The views of a scene show one set of named points, each view turned or mirrored, shifted and resized as a whole, with a little noise and some points left out.

Scene 1
View 1
Q998: -17  67  7  -19  -10  -19  -12  12  -44  6  19  2  13  34  -10  0  -33  4  1  2  38  10  21
Q11: -14  12  -12  3  28  14  -32  23  -21  28  -9  44  -4  43  -2  -35  -6  -4  10  -11  -4  26  3
Q902: -20  33  20  -1  21  11  -21  13  -38  16  -20  34  -1  61  20  -19  -17  -3  -1  -15  13  21  11
Q52: -50  75  -33  67  -52  15  16  11  12  -47  -62  60  8  29  5  51  -38  -13  15  -26  22  -6  -6
Q74: 21  42  -1  -13  16  2  -34  19  -44  58  45  16  -19  54  -32  -41  -17  16  5  5  18  31  26
Q39: 10  64  28  -7  4  29  -28  10  -54  24  14  15  6  37  -2  -13  -36  31  10  18  54  32  50
Q69: -19  8  -13  8  9  -39  -34  16  19  -1  -29  30  -4  25  -2  7  -8  -12  -3  -15  -26  19  -7
Q843: -11  44  -17  37  22  14  -26  -2  -8  -4  22  33  -16  54  20  -40  -24  -20  -5  3  8  46  8
Q750: -48  -26  -22  5  53  4  -39  20  4  -4  -43  49  13  26  25  -40  -1  -37  9  -17  -27  34  -27
Q329: -10  85  7  18  -52  -26  6  21  -12  7  -25  36  -16  57  -21  55  -23  18  -1  -33  11  -9  21
Q280: 13  15  40  -23  56  -18  -55  -6  -21  23  25  0  -4  40  21  -36  -25  8  -13  27  3  59  39
Q912: -5  -1  26  -38  16  -15  -46  22  -20  22  -33  18  29  -10  -14  7  -17  31  19  12  11  22  34
Q400: -25  69  46  -10  25  11  -9  -7  -58  -8  7  6  8  77  54  -16  -40  -11  -20  1  45  33  22
Q955: -5  1  6  -44  49  -33  -49  11  -27  28  33  -8  13  20  -3  -47  -15  -7  -3  21  0  43  14
Q683: 8  57  -9  11  -33  8  -29  16  -12  12  -8  26  16  -8  -39  23  -41  38  27  18  44  16  45
Q437: 1  44  -4  20  -32  0  -20  27  -5  19  -42  50  -5  22  -29  41  -20  29  16  -17  5  5  26
Q421: -36  9  -5  28  14  63  -26  26  -24  -7  -73  71  25  26  20  -8  -18  3  30  -13  21  21  7
Q836: -16  31  -17  18  6  -28  -28  1  18  -17  2  19  0  20  0  -1  -24  -13  -4  6  -3  30  7
Q593: -35  56  7  13  0  -18  -12  -9  -6  -43  -8  8  25  25  29  12  -44  -17  -4  16  34  28  14
View 2
Q329: 11  -23  56  25  -2  19  -30  25  28  4  11  -30  6  11  -40  -34  8  -24  -30  -8  4  -20  -58
Q421: 13  -41  -4  20  17  -24  -6  26  14  22  31  -11  23  3  37  -15  7  58  3  11  -18  6  -19
Q39: 19  11  -11  20  -18  -37  -55  11  -16  -7  -9  -31  35  -32  -40  -10  -2  22  -18  3  -26  -1  -28
Q280: -19  14  -47  -12  -32  2  -36  -18  -26  -44  -12  -21  48  -30  -10  -5  -6  5  -5  -4  -34  25  -10
Q955: -8  19  -49  5  -34  10  -13  -32  -36  -33  -24  -10  50  -6  -8  6  21  1  -10  -2  -5  43  -9
Q902: -8  -16  -10  10  -10  -1  -14  -2  -7  2  13  -23  27  -27  0  -10  9  19  -12  8  -17  15  -49
Q593: 16  -11  -16  -5  -11  -24  -3  5  29  -39  13  -13  28  16  -19  1  -9  -11  -29  37  -13  -18  -44
Q74: -14  12  -17  21  -24  3  -53  -7  -17  -4  -22  -16  14  -36  -29  -17  29  23  -9  -9  14  14  -33
Q69: -12  -22  -2  4  -10  39  0  0  15  -25  10  -6  20  22  12  -18  22  -9  -8  -9  9  15  -18
Q11: -10  -14  -20  16  -11  7  -14  -5  -11  6  1  -8  19  -15  15  -14  27  31  1  -4  9  22  -22
Q843: -25  -6  -35  -6  -17  -6  -28  -4  15  -27  3  1  5  -29  -2  -11  19  26  -8  22  15  -6  -39
Q437: 16  -25  38  26  2  10  -37  32  15  7  10  -23  17  23  -13  -34  15  6  -13  -23  1  -6  -13
Q683: 42  -1  16  29  -8  -31  -55  28  7  -5  -8  -21  27  29  -39  -23  8  10  -22  -9  -2  -15  1
Q750: -16  -31  -40  2  -2  19  32  -15  3  -8  20  8  23  11  57  0  25  33  6  13  7  34  -17
Q52: 23  -50  43  20  18  -13  -3  40  67  7  39  -5  -10  37  -4  -26  11  6  -23  25  17  -43  -59
Q400: -2  -2  -20  -2  -18  -23  -14  -4  -1  -17  8  -34  35  -49  -25  6  -15  0  -28  35  -40  -3  -80
Q912: 28  -6  -5  19  -9  3  -20  3  -27  -12  -3  -29  60  30  -3  -9  2  5  -8  -22  -36  31  15
View 3
Q912: -19  16  -26  -23  7  31  21  28  -35  23  -43  28  -22  35  -3  -14  -6  -4  19  33  -39  -15  -19
Q998: 5  -12  -3  -13  -57  19  11  -17  -25  41  -27  4  18  22  -10  21  8  -2  36  -18  3  -1  -6
Q437: 12  31  6  -14  -6  -13  -10  -2  -48  41  19  4  14  38  19  14  -1  17  -9  18  -44  -5  15
Q400: 24  18  -11  18  -58  34  22  23  14  40  -44  23  36  25  -36  52  2  -34  25  -58  32  -21  0
Q902: 3  31  -24  -10  -20  23  6  28  -15  45  -14  37  19  42  -31  33  -22  4  -2  -40  3  -16  -1
Q683: 11  3  -5  -9  -56  4  13  -3  -49  46  -9  6  12  25  13  -11  10  9  30  37  -55  11  36
Q836: -8  3  -23  -30  -35  -7  -11  28  -4  35  -3  9  36  40  14  -18  -3  28  16  -13  13  -46  5
Q421: 29  60  -22  -7  11  15  23  49  -23  92  -1  70  25  47  -13  -1  -40  11  -4  -7  -17  -10  39
Q280: -33  5  -57  -14  -58  41  3  62  11  -14  -47  14  0  41  -45  13  2  -1  18  -18  -8  -39  -22
Q11: -17  23  -38  -29  -18  17  -5  30  -26  50  3  42  10  55  -34  10  -31  37  -10  -32  -8  -16  -4
Q593: 24  1  -9  -6  -40  2  12  24  7  56  -29  14  50  23  20  -7  3  -10  36  -13  31  -44  20
Q843: -2  12  -43  -15  -65  6  -11  46  5  44  6  21  47  54  -33  10  -19  32  2  -45  12  -35  22
Q750: -18  27  -47  -50  29  10  -3  61  -8  71  -7  70  23  59  -15  -27  -50  42  -12  -37  34  -50  -15
Q52: 61  40  31  -4  -6  -43  -5  -7  -26  103  32  18  73  30  54  3  -8  13  2  -8  12  -19  56
Q329: 25  21  31  -6  -20  -20  -19  -32  -37  42  18  -21  35  24  27  48  17  5  -7  -13  -14  -11  8
Q955: -52  -24  -52  -46  -43  42  7  36  -10  10  -47  24  -8  45  -40  -14  -15  24  24  -22  7  -31  -39
Q74: -22  -2  -35  -18  -80  18  -10  15  -29  23  1  11  12  48  -50  35  -13  36  -3  -36  -24  -2  0
Q39: 5  8  -25  11  -79  35  21  19  -25  29  -29  17  7  27  -34  36  3  -6  28  -8  -36  11  23
View 4
Q400: -78  41  40  -1  74  9  -55  -15  -8  53  25  -14  -24  -24  19  -39  0  2  49  -5  35  -30  5
Q750: -11  46  -3  21  1  -5  -4  8  49  -25  94  -7  9  -6  2  -11  -33  -7  -47  -41  46  -73  29
Q69: -3  0  14  5  -7  -9  4  -3  7  -21  64  17  -15  19  -3  -27  2  6  -21  -21  20  -42  58
Q593: -15  25  23  -4  48  17  -14  -20  -8  49  51  12  -43  -21  25  0  -16  3  23  21  39  -2  44
Q421: -26  68  8  25  55  -9  34  -5  40  -31  34  -20  -18  25  19  14  -32  -28  3  -26  38  -33  -15
Q280: -53  -12  19  -42  28  8  -76  11  -2  30  53  -11  -13  -33  -17  -32  -12  -40  1  -66  -10  -25  25
Q955: -27  -35  -13  -17  3  1  -61  -11  20  20  53  2  12  -20  14  -32  -1  -28  -20  -82  8  -42  11
Q11: -21  19  20  13  17  -12  -25  -3  19  -15  41  14  0  13  -3  -17  -2  -28  -15  -49  28  -52  -7
Q329: -16  -4  42  15  21  -16  22  -33  -28  -13  -5  34  -54  54  13  -38  44  28  47  20  15  -10  36
Q998: -20  -22  18  -7  33  4  -35  -39  -17  43  9  20  -23  -4  33  -25  22  -2  31  -20  30  -10  0
Q912: -7  -31  -26  -24  16  -8  5  -15  21  -1  28  -30  -20  13  25  -9  -11  -21  1  -70  -19  1  15
Q843: -33  39  59  0  35  -3  -50  0  -7  7  52  41  -18  -13  -19  -7  -5  -32  -4  -14  42  -43  16
Q836: -2  6  29  -4  15  1  -15  -6  -9  8  59  33  -28  -4  2  -1  -3  -7  -9  -5  26  -21  53
Q437: 1  -1  24  5  21  -19  37  -17  -8  -32  3  17  -40  54  5  -12  21  -10  21  -11  3  -2  17
View 5
Q902: -12  24  12  3  -15  6  22  -12  11  -5  29  -3  -1  1  5  -7  -6  23  14  -16  -24  -7  13
Q843: -30  5  1  19  -11  -8  8  -11  14  -14  18  27  13  4  9  4  5  13  10  -30  -15  -7  22
Q437: -1  20  1  -4  -14  10  1  -23  15  20  4  17  -10  -42  -11  -20  -35  -4  12  2  -29  -2  6
Q69: -26  17  -5  -1  -6  18  10  -16  1  15  -24  4  18  -17  9  -23  4  7  13  -6  -28  0  25
Q955: -53  31  -4  7  1  41  6  5  34  -19  17  -3  26  2  -7  -1  7  40  22  -2  -13  -8  45
Q750: -9  34  5  0  -9  20  14  -27  -13  3  -21  -5  46  24  0  -5  19  25  11  -21  -38  -1  22
Q280: -50  28  -20  8  -9  29  6  0  28  -18  35  0  -2  12  1  -3  0  40  20  -13  -7  -27  49
Q912: -19  46  -14  -14  -11  52  -2  -15  24  9  13  -3  0  -10  -26  -8  -17  23  18  14  -28  -7  26
Q683: -10  23  -3  -3  -13  29  -17  -13  38  3  28  39  -14  -40  -29  1  -31  -5  9  7  -22  5  6
Q998: -29  18  22  1  -6  25  14  7  30  -13  36  18  -13  -29  -5  -4  -4  12  10  6  -18  12  12
Q400: -25  16  19  4  -24  8  34  7  13  -19  61  4  -34  11  13  0  14  18  7  -14  -21  -1  17
Q39: -21  26  3  6  -16  17  2  -1  41  -18  61  21  -18  -15  -16  6  -26  19  14  -6  -13  -10  12
Q836: -32  8  -5  4  -8  19  4  -10  12  1  -5  27  6  -12  3  -5  12  2  6  -7  -23  3  24
Q593: -25  11  5  -4  -20  25  10  2  8  -4  22  30  -25  -2  2  4  27  -6  -6  -5  -29  18  17
Q421: 24  38  7  -3  -28  8  6  -38  -7  8  15  10  9  18  -18  2  -13  11  7  -21  -43  -3  -6
Q329: -11  6  17  -2  -13  -1  19  -9  16  15  11  16  -31  -57  12  -30  -26  -13  9  8  -26  9  0
Q74: -34  17  12  20  0  -1  10  -3  38  -22  33  11  16  -19  1  -4  -25  29  22  -16  -6  -14  20
Q52: 18  2  23  -5  -25  -8  9  -27  -10  23  -5  44  -22  -32  6  -9  0  -34  -10  -9  -45  28  -20
Q11: -15  27  10  11  -8  9  9  -19  12  -6  7  2  29  1  -4  -7  -13  26  19  -18  -22  -9  16

Which points are out of place in each view (at most two, in the order of its rows)? Write - if all are in place.
view 1: Q74
view 2: -
view 3: -
view 4: Q955
view 5: -
